The views of a scene show one set of named points, each view turned or mirrored, and shifted as a whole, with a little noise and some points left out.
(in the rows, 128 means zero)

Scene 1
View 1
ges: [132 161 136 191 104 104 100 101 143 108 173 113  90]
rim: [158 134 151 196 128 144 108 120 135  99 150 119  92]
bul: [130 145 167 193 147 183  89 147 108  84 143 122  76]
pepu: [159 112 163 192 143 187 112 124 123  92 136 122  97]
Tuvaz: [175  82 158 175 133 191 140  82 140 106 132 125 133]
Fanud: [148 117 126 142  70 113 136  18 175 135 181 106 148]
Biz: [ 87 148 160 135 103 190  85  83 129  83 162 120 121]
kebe: [131 138 167 188 139 196 101 131 117  85 143 122  93]
leb: [129 153 140 180 101 119 101  98 145 108 170 113 100]
gapa: [159  73 160 141 123 209 150  48 152 113 138 120 157]
Lago: [157 106 167 192 149 202 115 123 123  90 126 125  98]
kined: [141 128 165 193 145 183 105 142 115  86 133 125  86]
View 2
Fanud: [151  59 175 104 217 151 124 131 202 148 123 116 161]
Biz: [149 109 122  99 177 175 144 104 140 199  91  70 143]
ges: [ 93 116 145  68 214 205 129 123 116 140 114  92 150]
rim: [109 126 115  70 183 206 139 143  95 168  86 104 168]
leb: [102 112 140  75 203 203 128 116 126 155 114  88 148]
gapa: [194  88 116 120 153 144 157 139 160 209  66 121 185]
Tuvaz: [155 122 103  94 160 180 154 135 113 198  63 106 170]
kebe: [126 138  95  79 158 205 150 124  82 196  70  84 158]
pepu: [132 137  90  79 158 199 156 145  86 191  63 106 174]
Lago: [136 135  84  83 150 193 160 142  86 204  60 102 171]
View 3
ges: [130 152 162 117 154 170 134 115 146 139  99 162 100]
pepu: [172 109 183 133 152  91 144 103 110 114  80 137  50]
Tuvaz: [129  94 176 114 151  71 154 117 106  76 102 103  68]
leb: [132 151 154 116 151 152 142 119 149 140  94 145 105]
gapa: [ 89  84 144  91 156  70 159 138 121  61 117  51 106]
bul: [196 128 167 146 156 113 150  96 115 154  60 145  48]
Lago: [170 104 174 131 154  77 150 100 101 111  74 126  39]
rim: [146 133 175 128 151 125 143 106 124 120  91 157  74]
Fanud: [ 88 126 149  92 154 130 146 139 145  97 122 104 131]
kebe: [182 120 162 137 156 101 150  96 115 137  66 128  57]
kined: [184 124 174 138 153  97 143  97 109 131  71 138  49]
View 4
kined: [116 103 150  61 141 170 120 136 122 129 120 130 115]
Fanud: [126 145 173  53 147 131 178 180 138 121 214  61 225]
pepu: [113  94 127  69 127 137 136 107 156 165 135 117 127]
Biz: [111 123 160  46 130 132 165 123 143 145 148 119 155]
Tuvaz: [120  92 108  85 121 134 134 122 171 174 170  76 156]
gapa: [117 108 123  70 115 111 160 105 180 184 185  74 187]
leb: [124 123 171  56 154 170 137 172 111 111 145 115 149]
ges: [131 115 172  61 157 181 131 183 107 103 143 116 144]
bul: [113  91 146  71 137 171 110 124 132 140 106 141  91]
View 5
kebe: [124 133 131  93 123 171 160  88 150 186 110 112 132]
Lago: [113 132 107  95 129 158 170  81 142 167 115 127 132]
Biz: [119 111 173 125  86 133 127 102 145 168 132 129 134]
rim: [125 138 123 105 133 179 124 125 179 166 124 123 134]
leb: [134 120 189 138  92 152  91 143 178 174 146 133 132]
bul: [136 138 139  88 135 192 163  92 156 198 105 100 133]
Fanud: [107 111 173 166  77 104  59 157 178 113 174 170 132]
pepu: [120 137 111  93 129 164 151  89 150 168 117 122 131]
gapa: [ 98 115 121 136  83  88 138  86 124 117 144 163 134]
kined: [123 135 122  90 128 175 159  93 153 188 109 110 134]
Tuvaz: [104 129  98 117 109 121 143  87 139 123 136 156 129]
ges: [143 131 181 120 114 177 102 136 179 186 132 112 132]

Which points are out of place in each view (at most two, in the order of its rows)? Write - if all are in place.
view 1 | Biz
view 2 | Tuvaz
view 3 | gapa, Fanud
view 4 | kined, pepu
view 5 | leb, ges
